A landscape with many valleys, sampled at points; each row gives a point and its height.
From any point a ball rolls to the lowest of the 2 points nearest to it. It stops when none of these is lower. Distance is the straight distance between rows; heights are no part of it.
k_645 height 85.2: [ 96 132  45 116 145 108 111 117 143 175 139 159 151  98 127 117 103 143
 111 146 155 191 122 137  98 163 196 145 122 154 138 159 143 153 103  55
 168  61 142 122 107 167 119 140 174 144  59 116 149 235 173 183 109 140
 144  90  89  76 136  74 119]
k_612 height 17.7: [118  87 135  81 131 182  86  62 116 113 171 159  91 105 148 145  91 121
 112 165 106 111 145  73 146 130 138  94 106  79 193 130 109 121 112 107
  89  95 128 166 151 193 109 176  99 113 107 121 159 182 113 145  89 128
 122 101 180 142 104 131  48]
k_171 height 61.1: [138 161 153 135  91 109 137 189 170  95 123 166 160 164  79 107 144 137
 140  85 152 107  88 123 138 101  58 157 153 172  65 141 167 135 136 161
 102 168 126  84 122  88 125  78 116 128 165 149  82  75  77  63 160 124
 128 130 155 165 118 166 159]
k_233 height 21.0: [130 111 140 134 110  93 122 109 131 133 129 134 134 143 126 145 114 147
 140 173 125  94 122 127 154 120 128 124 109  97 113 113 100 101 106 109
  99 183 115 107 133 110 124  89 125 145 176 150 105  89 118  85 144 147
 164 175 127 151 132 160 137]
k_505 height 66.2: [122 162 109  91 162 170 133  49 144 123 146 114 104 100 124 105 122  86
 127  96  97 180 144 128 131 126 124 155 126 128 155 152 128 143 110 146
 109  47 139 164 132 164 111 160 132 141  90 119 147 204 163 130 106 140
 119  98 115  92 141 125 104]
k_714 height 28.9: [141  78 166 124 123 172 106 127 112 110 141 128 124  86 141 140 118 107
 120 171 110 119 157 101 139 128 151 102 138  99 163 128  96  90 127 125
 140 145  96 163 144 150 133 147 103  71 112 116 148 137 135 139 124  90
 129  98 172 150 114 144 105]
k_716 height 68.9: [152  99 129 166 171  70 141 185 102 152  99 123 170 160 114 120 135 146
 135 124 121 104 164 159 124 100 122 153 118 122 119 123 123 134 130  45
 136 163 143 118 136  56 134 135 122 146 146 169 118  87 117 138 147 109
 128 209  94 105 157  83 132]
k_308 height 37.4: [112 137 119  73 148  62 105 147 135  72 167 155 153 158 108 141 107 147
 174 158 166  85 110 159 128  77 119 122 134 105 136 159 135  94 159 128
  85 241 156  80 133 149 176  84 155 104 174 136 123 101 136 151 152  94
 119 125 118 105 118 128 110]
k_875 height 45.8: [115  54 125 109 168 126 110  97 138  99 162 146 154 113 119 164 107 128
 104 194 108  72 124  93  94 100 163  71 104  63 168 153  98 137 135  90
  98 130 129 177 174 170  92 151 105  87 101 115 163 135 124 177 113  89
 141 132 176 132 138 113  50]
k_420 height 47.1: [118 168 160 141 215 103 171 144 117 109 153 119  98 171 144  95 152 105
 112  91  67 117 153 180 110  86  80 139 108 149 132 141 153 142 158 168
 121 115 150 142 150 117 105 174 146 165 126 122 143 162 119 105 136 142
 105 143 100 112 141 124 120]
k_504 height 51.8: [ 66 191 126 129 190 123 165 148 137 103 157 110 127 151 128  76 153 113
  95  59 103 121 117 160 111  99  85 181 112 178 109 156 169 141 170 186
 133  84 149 117 130 127 126 143 159 160 125 120 138 158 122  89 155 138
 103 120 112 127 149 133 161]
k_865 height 51.3: [145 115 171 152 105 105 136 170 133  81 139 132 124 151 127 112 205 134
 109 137  80  92 100 144 119  79  94 123 140 158  91 101 130 128 144 164
 135 200 115 118 154 129  67 132 113 145 166 133 122  96  72 121 106 122
  99 145 163 150 112 158 143]
k_868 height 27.6: [ 93 138  58 162  90 162 128  92 170 152 113  71 129 115 107 111 119 117
 118 138 125 163 106 124  69 187 173 121 182 115 128 139 114 141 127 148
 180  71 113 117 108 161 127 144 127 100  83 103 149 113 131 198 113 140
 121 102 109  94 137 124 167]
k_119 height 52.1: [146 128 186 156  60 169 103 155 108 114 115 116 115 117 127 125 138 103
 129 131 138 126 118 105 174 120 137 145 131 167 122 108 113  84 139 154
 137 180  74 118 113  90 143  78 131 100 146 107 110  99 131  72 154 112
 113 111 151 204  91 177 153]
k_918 height 22.9: [220 119 169 142 185  75 147 140  55 173 108 161  85 130 160 196 150 120
 156 160 124  58 197 141 114 124 122  98  89 122 117  96 120 137  95  87
 131 185 134 148 136  87 102 148  91 170 109 128 105 129 116 105  75 171
 167 184 105 118  98 128  73]
k_690 height 32.6: [177 111 137 139 174  91 166 140 107 142 112 130 127 118 129 134 160 105
 130 131  85 132 126 121 124 120 126 137 127 156  81 140 154 161  97 130
 137 121 124 136 133 133  97 120 108 112 138 118 121 125  93  93 126 142
 136 136 164 143 135 138 124]
k_834 height 39.3: [157 105 137 156  95 152 114 135 143 143  85  94 115 128 127 136 111 144
 126 138 186 178 125 147 171 195 176 108 143 120 152  78  99  86 112 130
 148 160  80  65 102 107 178  91 112  58 130 120 160  88 145 171 180 120
 145 125 128 143 113 176 142]
k_915 height 47.2: [151 182  47 139  84 168 135  74 172 140 132  85 118 129 141 126  55  86
 139 131 163 153 111 131 119 169 133 121 151 118 131 137 137 165 115 154
 147  51 141  92 131 142 150 113 106 103 101 111 143  86 125 186 176 139
 100  97 131  80 135 140 129]
k_438 height 46.3: [162 116 166 144  58 192 109 135 130 133 108 123 100 101 147 139 122 119
 149 154 172 168 125  90 189 179 156 129 150 150 145  80 114  84 116 141
 140 152  73 110 100  89 160  88 122  75 132 114 119 122 151 125 145 117
 134  90 130 176 102 182 146]
k_138 height 36.9: [102 135  66 100  84 206 102  56 166  92 158 125 104 116 130 144 108 108
 129 151 124 130 108  60 134 161 128  93 154  81 166 133 128 165 125 136
  98  60 129 157 136 194  81 162  83 138 111 133 129 161 109 186  84 134
 118  88 156  99 122 133  77]
k_499 height 54.4: [ 58 143 107 150 123 125 109 166 112 145 104  89 189 105  62  99 108 126
  61 113 179 144 100 154 136 157 187 153 115 141 140 157 122 114 154 146
 154 123 107  95  94 125 190  90 188  83 111 140 149 131 168 118 154  84
 139  93 105 157 135 105 171]
k_341 height 35.4: [117 130 181 172 140 114 131 148 144  58 149 144 108 198 139 118 162 152
 142  97 116  49 124 142 109  75  47 137 125 153 106 108 137 114 177 177
  88 191 115 109 173 130 123 156 100 165 174 135 115 103  83  72 127 154
 132 155 108 129 119 154 124]
k_477 height 34.1: [174 100 180  80 121 132 127  89  85 158 133 205 111 104 155 188 115 152
 138 159 138  93 169 101 160 124 136  72  75  81 147  95 127 120  77  66
  90 158 180 146 160 124 116 151 102 151 120 132 102 163 153 103  90 143
 167 175 142 150 138 143  50]
k_317 height 37.2: [ 61 178 112  91 116 187 115 100 133  72 155 143 110 121 118 106 131 126
 138  83 120 156 139 112 114 116 110 126 157 121 185 128 139 110 180 158
 116 123 168 148 115 156 157 160 154 171 114 139 116 177 183 146  69  99
  94  86  88  84 122 102 135]
k_137 height 49.2: [138  85 130 111 232  27 153 128 115 112 137 157 147 207 139 136 118 127
 103 103  93  81 140 167  89  82 108 131  85  99  69 159 145 138 146  89
  68 136 157 140 156 121 129 145 151 172 115 130 124 123 106 100 126 110
 170 208  83 123 132  53 106]
k_379 height 74.6: [164  38 165 131 195  80 182 181 108 108 122 151 197 114 115 141 177 129
 103 128  81 112 100 124  96  79 149 119 142 116  79 152 147 166 122 105
 130 127 152 162 169 117  62 159 127 112 102 121 132 116 105 152 110  76
 139 139 174 127 143  80 125]
k_935 height 6.2: [130 108 112 117 151 159  85  44 147 104 141 120 123 115 118 122  74 105
 125 182 128 133 136  94 132 144 156 106 117  93 175 148 116 120 110 109
 119  86 120 147 129 186 123 144 103  94  93 132 167 187 148 154 122 138
 134 114 141 145 108 145  37]
k_293 height 44.3: [158  83 137 136 197  70 160 129 123  98 129 155 147 177 139 136 134 142
 107 100  93  65 117 160  92  84  89 123 119 105  71 135 141 136 137 136
  95 151 147 130 170 132  91 155 114 167 147 140 119  99  77  71 120 132
 175 185 110 110 139 120 117]
k_96 height 37.9: [142 135  94 169 121 124 171 127 134 145  97  90 143 140 112  98 123 105
 118  79 118 113 102 157 108 147  95 149 152 121  69 143 147 165 112 163
 165  90 143 105 136  91 109 123 100 132 111 139 117  50  73 111 157 145
 111 168 163 125 155 117 162]
k_284 height 47.9: [136  96 128 156 169 119 150 101 143 132 107 121 178 134 101 126  82 113
 119 126 135 106 106 104 113 126 132 130 125 120  85 179 133 143 106 154
 101  71 117 113 155 147 114 104  92  64 124 127 126 110 112  81 171 135
 192 137 144 133 145 128 105]
k_794 height 71.3: [173  41 154 104 218  48 174 136 101 115 136 167 156 143 138 169 155 126
 115 169  88  83 134 128  83  84 151  98 109 108  76 158 134 139 116  87
 101 151 154 174 169 128  77 135 132 113 115 113 129 131 105 141 112 109
 158 155 137 121 134 102  84]
k_908 height 32.4: [126 183  69 146  94 140 156 119 153 169 114  85 124 120 138 111 106 113
 131  73 141 149  96 153 121 157 101 155 144 145  91 127 151 183 106 164
 178  61 145 108 108 105 140 112 132 145 129 118 124  86 112 124 158 162
  87 112 142 118 155 124 201]
k_155 height 54.0: [153 158 118 126 123  84  85 135 119 160 127 135  95 143 147 144  82 139
 147 163 162 119 179 163 138 125 129 119  90 130 167 129 127  91 124  70
 131 175 142  79 105 113 180 126 135 144 158 156 145 148 137 146 161 137
 115 178  81 116 129 119  97]
k_617 height 53.9: [148 151 140  98  47 170  86 175 119 132 120 139 101  85 159 142 149 127
 154 131 148 198 146  91 158 166 123 143 176 164 145 102 142 104 126 110
 172 139 122 138  69 107 168 118 137 122 129 128 108 124 124 161 126  95
  69  84 143 135  92 138 159]
k_697 height 26.3: [115 150 186 123 152 106 129 197 110  88 158 161  97 184 140 120 186 149
 149  95 125 112 144 121 140  79  52 157 111 202 120 113 171 123 175 160
  62 198 124 117 146 132 146 116 107 160 180 135  89 134 115  58 137 145
 105 127 130 151 109 147 114]
k_326 height 52.7: [137  84 141 152  32 192 130 119 172 128 104 125 104  99 117 141 142 128
 139 146 136 133  93  60 112 170 135  92 166  88 110 110  90 137 120 162
 142 122 126 145 130 133  96 123  78  95 126 125 112  90 112 152  90 105
 136 102 173 121 137 152 133]
k_547 height 20.6: [181  82 127 173 124 133 148  94 106 186  77  85 128 128 146 138 101 145
 147 123 140 119 116 149 148 166 141 146 101 100 107  77  96 144  83 132
 136 135 105 123 126  91 138 100 107 142 144 132 127  51 125 106 163 176
 144 178 153 157 143 141 149]
k_489 height 59.1: [ 62 131 111 135 224  41 149 130 142  83 171 109 137 213 147 104 140 134
  89 115  78  79 123 201  90 103  91 137  76 133 115 149 135 134 185 153
  81 143 118 126 154 133 132 143 168 180 115 116 163 104  95 108 115 131
 118 173 101 134 117 109 133]
k_267 height 66.1: [146  80 142 142 143  90 143 166  84 183  96 121 184 125 125 131 152 172
 125 130 106 153 148 121 133 142 165 140 102 126 115 106 112 145 101  54
 158 140 141 142 135  74 123 111 135 137 120 147 108 106 140 133 142 110
 118 174 150 153 158  94 139]
k_276 height 54.3: [136 184 135  92 114 193 143 123 184  86 143 139  89 133 103 119 155  87
 165  71 147 160 157 126 111 115  76 151 193 120 125 163 140 129 178 190
 138  80 169 161 116 116 116 158 118 122 121  89 101 152 156 157  96 101
 102  76  91  45 135 110 138]
k_465 height 58.8: [131  88 169 144  36 170 125 156 142 121 111 155 146 105 119 144 182 170
 146 158 142 143 114  80 128 148 151  99 156 104 115  96  90 105 130 105
 156 173 131 144 135 107  91 119 110 117 135 124  89 100 145 134  90  98
 139 113 138 133 139 157 153]
k_197 height 34.2: [136 149 211 133 108 135 113 159  92 114 161 178  77 175 144 144 139 150
 160 123 145  91 157 113 161  66  56 124  89 163 154  87 135  95 145 134
  61 208 136 141 161 112 162 119  93 175 178 134  85 135 144  73 120 135
 126 144 103 163 102 132  94]
k_377 height 21.7: [149  96 162 191  75 184  97 115 100 154 113  97 107 129 148 144 115 153
 144 158 174 122 107 140 208 130 167 124 104 130 145  50  73  75  92 123
 142 163  61 110 136  82 133  98 104 106 149  92 129  83 162  99 154 159
 160 153 107 196 103 177 151]
k_574 height 48.7: [150 212 104 128  64 189 129 126 181  99 121 125  56 134 134 116 126 100
 157  91 150 162 159 135 104 151  86 144 176 139 145 139 136 125 150 155
 173  83 160 139  89 111 125 158 138 147 130 115 113 147 130 173 115 140
  93  80  70  57 134 140 150]
k_314 height 62.7: [ 90  96 117  75 162  83 148 109 128  97 182 149 128 139 153 158 188 136
 108 165  69 103 109 131 130 115 136  77 107 107 129 100 126 134 142 122
  96 171 151 152 161 166  70 141 141 141 139 134 143 144 107 144  76 110
 113 119 152 119 139 139 123]
k_660 height 38.3: [163  63 206 111 135 147 114 112 129 102 141 162 128 119 118 168  98 131
 122 174 126  78 138 102 109  90 153  77 112  77 161 137  87 107 142 138
  98 156 136 152 170 174 112 145  77  82 127 110 150 142 147 138 125  94
 159 125 160 139 120 125  60]
k_416 height 18.0: [157  74 144 139 151 165  90 100 138 142 104 115 121 111 129 122 116 132
 125 189 145 135 152  66 131 162 164 115 125 112 168 134 100 121 101 100
 130  93  79 149 130 163 102 126  97  44 115 120 159 160 146 146 135 137
 160 101 167 149 141 164  71]
k_332 height 80.4: [ 77 116  96 112 151  68 132 173 114 166 127 131 172  95 109 127 153 145
 123 153 120 170 130 114  94 141 191 127 141 136 123 158 146 135 132  56
 167 103 148 145 113 126 129 134 185 119  83 109 129 164 158 186 118  83
 118 108 119 103 137  77 146]
k_189 height 29.1: [ 99 133 118  81 106  76 115 130 130 105 157 143 167 136 104 140 120 151
 130 165 136 109 108 115 159 110 141 127 113 108 115 145 126 105 145 110
  99 206 138 103 133 117 144  72 162 121 172 155 104 101 115 108 139 108
 131 128 140 145 122 160 134]
k_177 height 77.7: [123  94 153 115 194  90 167 194  95 150 120 141 174 113 119 134 172 131
 144 123  96 155 138 110 105 103 159 121 149 135  95 144 162 155 123  83
 149 120 174 160 138 110 102 148 151 112 101 125 102 157 152 160 115  78
 132 135 137 107 149  61 125]
k_555 height 69.2: [138 141 115 121 104 188 118  93 157 126 118 116 103  90 130 115 139 101
 142 117 124 181 137 104 136 159 130 151 159 126 141 134 108 128 111 161
 146  75 119 171 109 153 102 142 127 108 128 115 129 180 145 133 106 130
 135  84 127 108 141 133 137]
k_92 height 35.9: [ 92 138  54 152 122 144 114 104 183 127 124  87 165 117  97 110 111  98
 126 164 157 117  96 100  88 153 153 111 186 111 117 170 131 163 128 142
 138  54 117 116 145 182 107 133  97  61 102  96 149 115 133 204 122 119
 129  90 140  79 129 118 117]
k_880 height 51.7: [160 160  91 119  88 164 139  64 135 134 125  78  93 129 163 133  39  93
 157 127 152 142 109 129 154 158 133 124 113 102 158 125 127 134  96 156
 131  92 118  94  98 129 161  92 131 122 128 136 145  99 119 125 173 157
 110 116 137 135 117 149 137]
k_859 height 42.3: [177 137 104 160 137 103 160 149 116 157  88 105 154 161 114 108 101 125
 130  75 141 118 131 173 138 114  79 174 145 118  91 125 135 169 110 110
 142 122 134  99 126  63 139 123  95 154 153 182 116  49  81  90 176 156
 134 190 124 118 144 114 161]
k_638 height 54.1: [ 95  82 131 123 229   7 125 158 119  89 148 153 154 230 138 111 144 153
  90  96 102  76 133 198  79  87  69 153  89 106  80 161 147 131 195 116
  57 154 118 143 161 137 152 160 167 185 127 125 136  89  75 102 130 128
 148 208  79 123  90  73 125]
k_425 height 67.8: [130  60 116  70 217  36 156 148 111  93 176 181 145 150 161 175 189 135
 118 169  77  87 120 158 107  87 133  70  93  96 111 132 144 139 131  72
  93 186 163 158 154 128  74 139 166 136 118 109 143 138 109 185  89 101
 122 164 127 114 129 110  98]
k_113 height 44.0: [ 94 134 127 141 132 102 151 179 118 141  99 113 195 109  87  94 179 139
 100  72  98 147 105 125 119 128 139 156 127 161  82 153 163 154 137 142
 170 110 115 120 121 109 121 108 150 115 126 123 106 118 114  98 135 110
 123 127 156 165 142  98 183]
k_693 height 68.4: [112 159 116 106  61 154 120 131 175 108 141 149 125 119 113 126 134 124
 149 136 167 169 115  86 129 165 110 135 177 135 113 141 129 128 131 153
 139 122 141 128 102 135 142  99 126 109 148 121 102 147 149 128 112 104
 127  64 116 112 123 141 157]
k_655 height 45.9: [162 156 125 163 102 119 137 182 115 175  71 102 136 142 125 121 125 145
 144  79 160 157 150 163 125 134  91 171 135 176 137  97 128 159 102 106
 160 120 137  91 109  61 168 111 108 137 160 171 122  66 123 128 178 141
  89 158 123 126 135 109 158]
k_372 height 49.3: [ 66 124 110 162  94 131 128 154 108 165  76  86 208  97  75  93 141 144
  82  87 140 139  99 146 136 159 163 153 115 144 116 137 127 152 136 145
 171 118  85 114 106  93 158  80 190  96 105 126 141 106 140 103 144 126
 120 118 150 202 135 101 205]
k_227 height 42.4: [143 188 162 121 182  98 144 148  89 123 149 148  52 169 165 122 144 117
 153 109 112 120 195 158 131  91  54 126  99 171 155 130 162 134 149 141
 100 132 153 138 119 121 140 159 132 177 151 134 131 179 129  93 138 171
 104 160  86 118 127 124  83]
k_38 height 49.9: [145 165 117 147 120 131 125 141 135 158 108 111 129 136 132 123  88 129
 132 118 167 162 154 159 141 147 124 127 130 135 163 123 118 115 126 108
 148 136 147  89 105 102 178 111 116 121 146 152 139 110 149 143 168 111
 107 151  92 110 147 115 140]
k_249 height 42.1: [108 181  46 137 122 143 144 108 161 131 161  94 137 119 124 113 103  68
 116 131 125 107 103 135 102 141 127 127 177 144  89 182 152 172 135 169
 135  41 138 108 158 165 110 138 107 104 104  77 128 110 104 176 157 135
 107  88 148  74 144 125 140]
k_820 height 51.9: [ 62 153 100 148  79 106  72 193 156 133 124 125 170 120  79 105 118 152
  87 139 218 147 101 150 119 131 173 128 141 139 144 163 126 103 176 117
 159 166 139  57  91 127 177 100 172  92 144 156 145 125 160 148 144  91
 132  89  79 100 138 112 168]
k_987 height 43.6: [ 80 134 165 130 134 124 149 146 149  59 165 121 126 194 152 102 193 135
  98  86  84  59  94 158 117  99  74 133 120 156 100  92 140 141 182 205
 110 173 111 117 155 143  89 150 123 160 161 137 136 112  73  85  98 148
 102 127 149 136 126 167 161]
k_462 height 57.4: [100 105 146 124 147  47 134 152 118 107 165 125 119 161 160 136 198 153
  96 170  64  89 115 152 131 105 125 104  92 142 110  98 131 130 145 113
 106 187 120 137 155 133  60 132 142 163 165 131 133 127  88 103  93 146
 116 161 140 163 116 157 139]
k_488 height 28.8: [211 123 162 118 197  96 160 135  81 139 115 154 102 142 150 163 146  97
 142 147  95  87 184 151 116 101  93  87 121 119 128 137 141 137 114 123
 134 151 166 149 139 121 121 160 103 152 129 133 124 126 113 126 100 120
 131 168 122 110 108 115  81]
k_76 height 87.2: [113 160  23  91 122 127 107  99 134 150 174 143 120  91 134 131 102 109
 105 150 129 174 122 134 121 148 179 118 153 141 137 171 145 159 115  89
 143  51 144 121 126 185 125 157 136 152  68 110 143 192 140 209 106 147
 117  77 124  62 107  94 113]
k_358 height 52.0: [168 159 153 163 114  67  77 129 126 159 126 148  84 159 136 154 107 155
 154 181 166  92 178 163 132 100 127 120  91 133 134 141  95  78 132  72
 104 210  96  97 115 110 172 113 131 150 167 137 124 108 131 138 159 191
 159 201  63 140 101 136  89]
k_748 height 45.3: [ 23 191 113 100 164 132 134 157 115 113 172 111 129 135 128  98 164 131
 107  71  98 150 126 137 119 113 110 150 129 157 169 127 157 140 188 158
 115 122 158 142 127 158 147 158 176 193 114 134 138 175 160 142  85 111
  89  88  99 101 125 104 159]
k_840 height 64.7: [145 178 133 130  94 125 133 140 186 103 134 158 127 147 110 127 113 115
 169 130 161 126 110 120 138 134  81 135 159 154  98 139 151 115 119 147
 110 158 138  80 112 116 142  77 121 115 161 139  98 117 124 101 147 114
 143 118 121 124 143 163 135]
k_971 height 83.1: [100  90  95 109 157 105 112 113 121 155 128 143 154  89 129 112 121 155
 105 170 146 191 142 120 124 171 208 130 126 138 152 134 140 105 106  40
 164  98 124 139 104 137 135 138 174 120  60 141 146 223 174 159 114 117
 143 120 101 131 154 103 115]
k_91 height 39.1: [160  65 134 141 157 102 171 121 143 115 105 156 161 128 109 140 130 144
 116 115 116  72  86 121 103 108 105 116 139 114  51 144 139 153  93 140
 103 124 151 135 177 138  55 145  79 126 133 148 111  88  81  92 111 120
 189 149 148 110 166 129 114]
k_901 height 26.4: [156 115  74 145 112 131 138  95 135 198  85  83 146 125 142 135  85 133
 152 100 145 149 101 152 141 173 123 167 124 125 110  96 123 166  76 135
 152 102 118 102  97  96 152  78 127 136 145 135 139  69 128 132 182 175
 110 136 169 145 150 130 174]
k_73 height 43.8: [121 106 126 147 182  86 151 123 152 111 120 158 191 141  88 106 130 126
 129  98 143  74  91 137  98 103  95 158 162 135  43 173 161 122 111 156
 112 102 144  98 148 127 100 114 110  96 131 141 117  86  89  68 153 122
 189 153 133 107 152 133 132]
k_407 height 53.1: [180 135 137 101 103 182 119  81 107 139 130 132  79  92 172 147  76 108
 160 145 138 164 154 116 169 168 115 124 117 120 167 109 129 113  82 129
 129  93 126 135 103 130 165 131 117 123 127 134 140 129 126 137 143 140
 102 116 146 145 107 154 122]
k_862 height 28.3: [101 170 122 131 109 176 114  98 154  82 125 144 129 133 114 111 109 136
 155 112 133 126 141 120 124 127 110  82 148 101 188 109 131  90 148 129
 142 141 166 128 123 129 145 139 133 148 136 146 126 157 167 143 113  88
 107 128  73  93 135 122 115]
k_212 height 29.2: [ 82 107 115 139 105 208 122  92 134 134 108  95 159  87 109 118  91 134
 111 118 139 164 106  90 107 160 179 106 144  87 179 118  85 115 130 132
 131  77 108 150 125 153 139 144 117  98  69 147 142 126 162 162 103 105
 146  97 126 144 109 125 138]
k_905 height 11.8: [173  89 159 167  67 147 118 105 115 152 103 109 105 138 132 150  98 149
 146 162 133  90 105 133 173 129 145 128  87  76 117  73  63  97 107 135
 119 185  86 113 148  95 116 102  88 144 160 134 110  56 125  95 151 163
 174 196 135 176 118 158 141]
k_691 height 45.2: [148 123  94 142  57 204 108  89 184 105 112 121  88 132 131 142  94 104
 164 178 159 136  96  37 144 181 125  95 164  80 150 125 121 134 116 150
 109  78 108 141 125 159 103 130  88 102 129 142 126 118 104 178 110 125
 133  88 156 105 118 165  99]
k_457 height 59.2: [115 138 102  88  73 181  88 142  95 142 111 123 131  67 143 133  92 126
 125 117 165 194 109 108 173 178 171 148 158 169 163 131 131 102 125 138
 163 108  93 123  69 132 191 113 165 118 110 132 133 143 126 137 142 120
  84  53 152 160  91 137 173]
k_409 height 37.5: [ 76  88 112 141 130 178 135  87 114 173 115  83 176  73 128 117  75 149
 108 113 126 153 107 123 127 155 198 134  99  94 183  83  76 125  97 106
 128  77  89 165 129 131 144 121 170 138  65 151 159 129 184 118 117 124
 154 123 131 188 139 110 177]
k_257 height 63.1: [116 102 133 152  74 119 140 171 117 168 102 120 169 104 132 137 192 179
 139 136 120 155 139 101 119 157 145 124 142 119 114  89 104 132 119  80
 184 156 138 136 121  93 101 122 122 143 136 136  95  90 143 153 111 121
 110 146 143 139 130 128 157]
k_817 height 35.8: [153 128 187 103 154 114 143 152  93 119 152 172  86 146 147 141 185 123
 143 131  85 115 161 128 149  88  97 110 117 154 129 105 144 124 133 133
 104 185 154 148 150 133  95 153 113 150 155 124 113 165 126  99  93 123
 131 129 138 118 126 131 100]
k_16 height 89.4: [123 168  66  82 120 118 124  82 128 148 172 139 104 109 166 134 112 101
 128 152 118 153 127 130 155 146 128 116 128 138 138 157 167 137 104 105
 131  91 158 114 110 162 133 128 132 157 127 131 142 157 117 153 128 143
  94 103 146 105 123 120 122]
k_98 height 26.5: [181  65 139 153 186 113 143 113 104 178 103 112 132 100 132 155 134 114
 129 165  98 135 160 101 109 161 158 121 115 133 110 136 117 147  84 104
 141  94 107 159 133 123 101 137 111  75 104 101 147 150 135 131 128 146
 144 128 170 145 144 134  82]
k_824 height 52.2: [ 20 180 138 116 152 111 139 177 122 107 150 102 146 132 123  86 202 136
  75  56  93 126  95 137 140 104 106 154 111 177 124 117 152 172 187 182
 113 110 115 139 119 138 107 141 175 180 141 138 140 162 134  87  93 131
  98  93 140 146 121 127 184]
k_722 height 63.7: [122 127  88  92  98 216  89 115  89 150  96  93 121  49 136 130  98 131
 114  98 153 210 104 132 141 172 160 178 165 170 184 112 103 113 119 152
 159  42  58 166  67 141 182 137 177 112  76 108 158 150 121 168 144 177
  84  31 143 164 104 127 182]
k_538 height 39.7: [151 194 184 128 144 106 106 113 100 107 158 182  47 186 154 153 141 150
 176 129 144  80 183 136 137  88  47 113  85 161 157 104 149 107 125 131
  67 186 138 127 137 140 168 136 113 180 173 117 112 171 147  80 122 194
 135 163  90 139  95 135  64]
k_290 height 48.4: [ 80 165 136 157 104 167 143 128 153 114 114  96 126 120 139  90 135 119
 132  89 115 127 121 124 113 130 102 136 143 141 120 114 118 131 136 159
 153 110 146 131 126 110 118 126 125 156 137 136 132 121 136 104 110 123
 113 142 113 124 143 126 171]
k_539 height 47.7: [169 149 161 122  97  73  91 156 116 190 119 149 110 138 123 154  97 170
 140 174 183 130 141 142 169 108 168 155  83 139 101 131 102  71 113  81
 104 196  86  90  94 105 181  71 141 115 163 128  97  94 140 110 196 184
 184 178  97 172 111 162 116]
k_933 height 38.4: [133 134 154 146 179  80 159 199 107 122 112 138 153 144 114  93 190 130
 113  87  81 128 123 134 111  83  91 161 141 181  73 146 180 154 134 145
 143 125 125 124 142 108  96 129 135 143 143 135 104 139  89  84 144 133
 133 136 143 133 126 114 141]
k_25 height 31.1: [139  71 150 152 105 171 116  94 127 137  97  99 122 113 132 133  94 159
 124 166 167 141 117 124 183 167 194  89 121  77 179  73  75  75 116 125
 124 150  77 101 142 102 142 111 110  72 117 123 145 100 162 129 146 124
 183 160 118 162 111 163 122]
k_307 height 19.0: [ 98 154  81 134 108 180 108  59 154 109 120 112 129 108 115 112  74 129
 125 137 133 152 119 133 126 159 152  91 135  85 190 112 113 104 123 119
 140 100 132 130 111 152 138 141 133 148  90 154 149 149 152 166 123 109
 112 132  84 113 129 120 119]
k_116 height 57.3: [115 167 152 143  89 117 121 166 137  95 121 129 141 135  94 110 162 119
 109 112 117 106 111 125 152 102 105 158 133 185  89 145 155 119 146 176
 129 178  83  88 103 113 139  71 151 114 171 119 105 101  87  65 153 130
 105 107 168 187 110 165 164]
k_942 height 36.0: [ 72 170  48 145  83 129 136 140 148 152 137  91  98 110 121 104 155 128
 118 120  96 172 108 149  74 157 156 151 180 136 124 147 123 154 140 134
 198  75 131 132  91 146 110 163 167 146  93  87 150 153 122 193  81 158
  98  90 105  75 112 112 184]
k_869 height 59.4: [154 151 173 115 159 196 159 132 143  98 123 133 126 113 108 121 136  68
 143  76 122 149 147 116 114 104 101 143 167 127 140 155 135 128 149 185
 127  90 169 166 137 133 138 163 104 101 111 116 114 141 164 130 128  71
 115  93 119  86 155 110 113]
k_333 height 44.6: [ 90 158 111 121 133  93 102 175 162  91 147 134 164 155  98 106 119 125
 139 141 186 108 104 163 111  86 131 129 149 134 141 176 153 106 180 132
 132 194 154  77 114 135 176 104 159 102 156 142 137 124 151 157 157  84
 109 120  93  88 141 102 131]
k_948 height 42.5: [116 130 172 128 118 177 143 129 119 115 141 140  96 111 148 117 154 140
 126  98  84 137 142 115 139 109 103 126 125 138 153  94 122 125 141 151
 127 134 161 166 149 132 112 159 114 168 143 132 127 165 151 100  92 107
 116 127 122 121 143 117 132]
k_650 height 43.4: [145 106 131 128 108  81  84 140 101 187 106 115 139 114 128 133  90 171
 121 164 187 151 125 161 185 142 195 160  76 127 137 115 100  90 119  71
 135 170  60  87  92  96 190  77 177 114 150 116 135 110 159 107 200 171
 166 147 124 187 123 149 149]
k_422 height 28.5: [220  85 188  98 176  95 138  95  66 148 100 189 112 123 139 212 115 131
 137 157 135  60 199 114 105 120 143  78  68  85  98 124 118 139  92  75
  87 150 158 165 163 124 117 151  87 140 102 120 108 137 134 115  95 153
 184 187 129 133 116 107  33]
k_186 height 53.4: [101 117 127 164 131 171 156  82 149 153 112  92 127  97 138  96 134 122
 118  98 119 124  92 123 119 128 131 144 125 124 110  97 106 149  94 173
 142  80 105 162 121 141  80 131 134 139 118 120 143 141 149  73 120 157
 155 125 144 153 181 128 168]
k_800 height 37.1: [ 94 132 123 115  90  62  85 147 102 136 138 101 153 119  94 122 108 142
 104 158 153 116 119 143 172 127 171 151  78 127 126 150 121  96 153 115
 129 191  83  87 102 104 179  75 196 131 168 144 129 109 133  87 164 126
 140 125 132 186 120 151 164]
k_656 height 28.0: [135 134 122  58 127 193 121  61 139  99 177 146  78 114 148 150 116  93
 115 116  80 139 138  96 142 124 106 101 119  89 168 126 129 159 133 156
  78  84 149 177 146 188  91 175  92 139 123 117 147 172 103 158  76 119
 109  84 176  95 130 134  65]
k_299 height 42.6: [132 191  51 123  48 167 100 118 155 133 133 119  69 129 133 112 117 116
 141 115 146 179 123 142  95 159 148 150 183 141 144 153 127 136 144 137
 196  65 128 119  77 163 132 175 146 144 110  86 126 171 119 193 104 168
 104  79  85  35 114 115 161]
k_541 height 48.8: [151 145 147 123 107 158 122 154  81 153 120 116 103  90 166 135 133 125
 153 121 109 162 161 119 157 139 115 137 121 164 153  84 134 115 102 116
 158 126 136 141 104 100 153 126 134 149 136 136 124 123 131 125 137 117
  80 134 139 155 111 134 151]
k_634 height 63.2: [160 130 159 101 187 163 145  92 128 125 128 131 128 112 110 130 105  78
 135 101 112 153 173 111 119 110 117 140 119 131 145 166 132 153 109 146
 104  59 153 164 156 160 127 156  99  86 108 126 135 188 157 130 123 103
 143 108 136 101 146 110  54]

Call two points neighbours if one is among the 2 nearest of the other. Go from one point of each pair to the other, from neighbour to neighbour, staying as low as possible. Name the highest point that can't be avoided.
k_918 and k_935 => k_555
k_935 and k_905 => k_499
k_541 and k_868 => k_407
k_697 and k_307 => k_824

Two balls start at each pair of points below. Name the first point that both come to, or write -.
k_267 and k_372 => k_935
k_655 and k_693 => k_905
k_358 and k_155 => k_905
